Each row is a point on a landscape with many valleys, with its height.
From any point a ball takes the steepest step (drop divided by distance) to one of its 3 nearest points. It stops when none of these is lower. Distance is the straight distance between rows; heights are no part of it.
(371): [113 123  78  96 104  81 112  96 106]  h=3.85
(163): [ 78 108 100  77 117 121  87 117  91]  h=2.40
(554): [ 86 114  88  83 131 117  86 115  98]  h=1.58
(468): [102 129 100 103  97  75 101 100  93]  h=3.23
(459): [ 96 104 112  83  99  94  80 116  82]  h=2.39
(138): [ 66 103 111  91 133 120  96 113  90]  h=3.61
(178): [122 108  74 107  97  81 119  80 131]  h=4.07
(597): [ 85 111 127 117  88  90 101 112  91]  h=1.59
(153): [ 94  72 128 112 106 116  94 108  64]  h=4.27
(654): [ 97 100  87 100 147 108  89  89 105]  h=2.37
(194): [112 127  87 100 102  78 102  96 104]  h=3.64
(633): [ 97  89 124 137 107 112 130 107  79]  h=3.35
(288): [ 93 121 119 106  92  78  95 112  88]  h=2.44
(269): [ 74  73  90  78  93  89  87  62 141]  h=6.76
(338): [113  93 114 112  46  97 100 111  97]  h=2.98
(394): [ 89 119 111 106  76  98 104 116 110]  h=2.68
(599): [117 115  77  83  60  91 105 103 115]  h=4.23
(549): [105  84  79  90 121 110  91  88 109]  h=3.10
(233): [126 113  82  92 104  76  95  97  95]  h=3.86
(292): [106  81 116 113  71 117 126 119  91]  h=1.07
(87): [107  79  85  93 113 111  85  80 125]  h=3.36
(58): [ 97  86 133 129 101 101 111 108  70]  h=3.37
(238): [123  98  81  85 108  87  86  93  94]  h=3.63
(359): [108  93 118 129 113 124 137 110  59]  h=4.67
(701): [ 95  89 121 126  92 117 131 110  93]  h=2.29
(452): [ 95 103  86  88 128 116  90 103 103]  h=2.02
(119): [117  73  81  91  95  95  78  75 114]  h=4.21
(573): [ 89 101 135 131  97  98 113 112  88]  h=2.38
(530): [ 92  64  87  84  85  82  85  60 126]  h=5.50
(186): [101  83  82 106 133 106  96  83 122]  h=2.77
(343): [ 69  95 119  87 107 121  85 120  89]  h=3.62
(500): [133  96  83  97 105  75  93  83  99]  h=3.81
(139): [ 91 103  89  78 124 116  93 114 102]  h=2.04
(215): [111  97  87  78 103 101  82 107  87]  h=3.15
(524): [125  71  76  93 107 103  87  77 110]  h=3.92
(423): [121 122  78  87  78  99 110  95 125]  h=3.60
(538): [ 89 102 139 107  96  89  90 110  77]  h=2.64
(551): [ 78  85 131 101 101 125  87 113  74]  h=4.56
(669): [ 75 114 109  90 156 102  84 111  79]  h=3.95
(684): [ 98  87 124 120  65 111 114 116 101]  h=0.74
(185): [ 82 120 119 113  82  95 108 110 105]  h=2.21
(686): [126  90  84 112  98  68 102  66 120]  h=3.97
(59): [ 79 116  95  90 144 108  98 111  92]  h=2.41
(322): [108  86 112 118  92 129 138 113  76]  h=3.38
(32): [ 83 101 129 125  82 109 122 112 108]  h=1.67
(81): [122 116 103  98  42  70  99 106 103]  h=4.41
(652): [109 130  75  94  90  88 111 102 120]  h=4.28
(92): [112 109 104 113  95 148 140 118  61]  h=5.26
(695): [ 60  91 130 103 117 128  93 110  84]  h=4.71
(700): [118  72  86 101  96  66  92  69 115]  h=4.09
(558): [ 95  95  79 109 142 112  91  87 114]  h=2.54
(498): [ 86  98 117  87 103 102  83 110  78]  h=0.73
(89): [102  98  85  74 109 106  79 111  95]  h=2.75
(250): [ 82  70  87 100 115 102  96  65 128]  h=5.00
(545): [ 98  67  83  92  98 105  92  71 126]  h=4.30
(151): [130  98  81 106 103  71 102  77 111]  h=3.90
(615): [100 119 100  92  54  99 102 108 113]  h=4.10
(431): [ 93 134 102 107  89  92 100 109 108]  h=2.95
(499): [103 136  96  96  80  96 110 109 118]  h=3.70
(86): [100 112 113  90  95  83  84 106  81]  h=2.28
(541): [125 115  66  93  74  96 122  92 127]  h=2.27

Call two points neighbours if one is among the 3 nearest of the other. Go from one point of each pair to the other, from neighbour to neighbour, staying as low as possible. Name the highest point that can't be avoided.
(541), (684) -> (178)
(684), (554) -> (215)
(498), (597) -> (288)
(597), (684) -> (573)

For each start below, name the point where the ball stops.
(499) -> (597)
(81) -> (684)
(138) -> (554)
(551) -> (554)
(700) -> (554)
(119) -> (554)
(431) -> (597)
(58) -> (597)
(468) -> (597)
(322) -> (684)
(652) -> (541)
(701) -> (684)
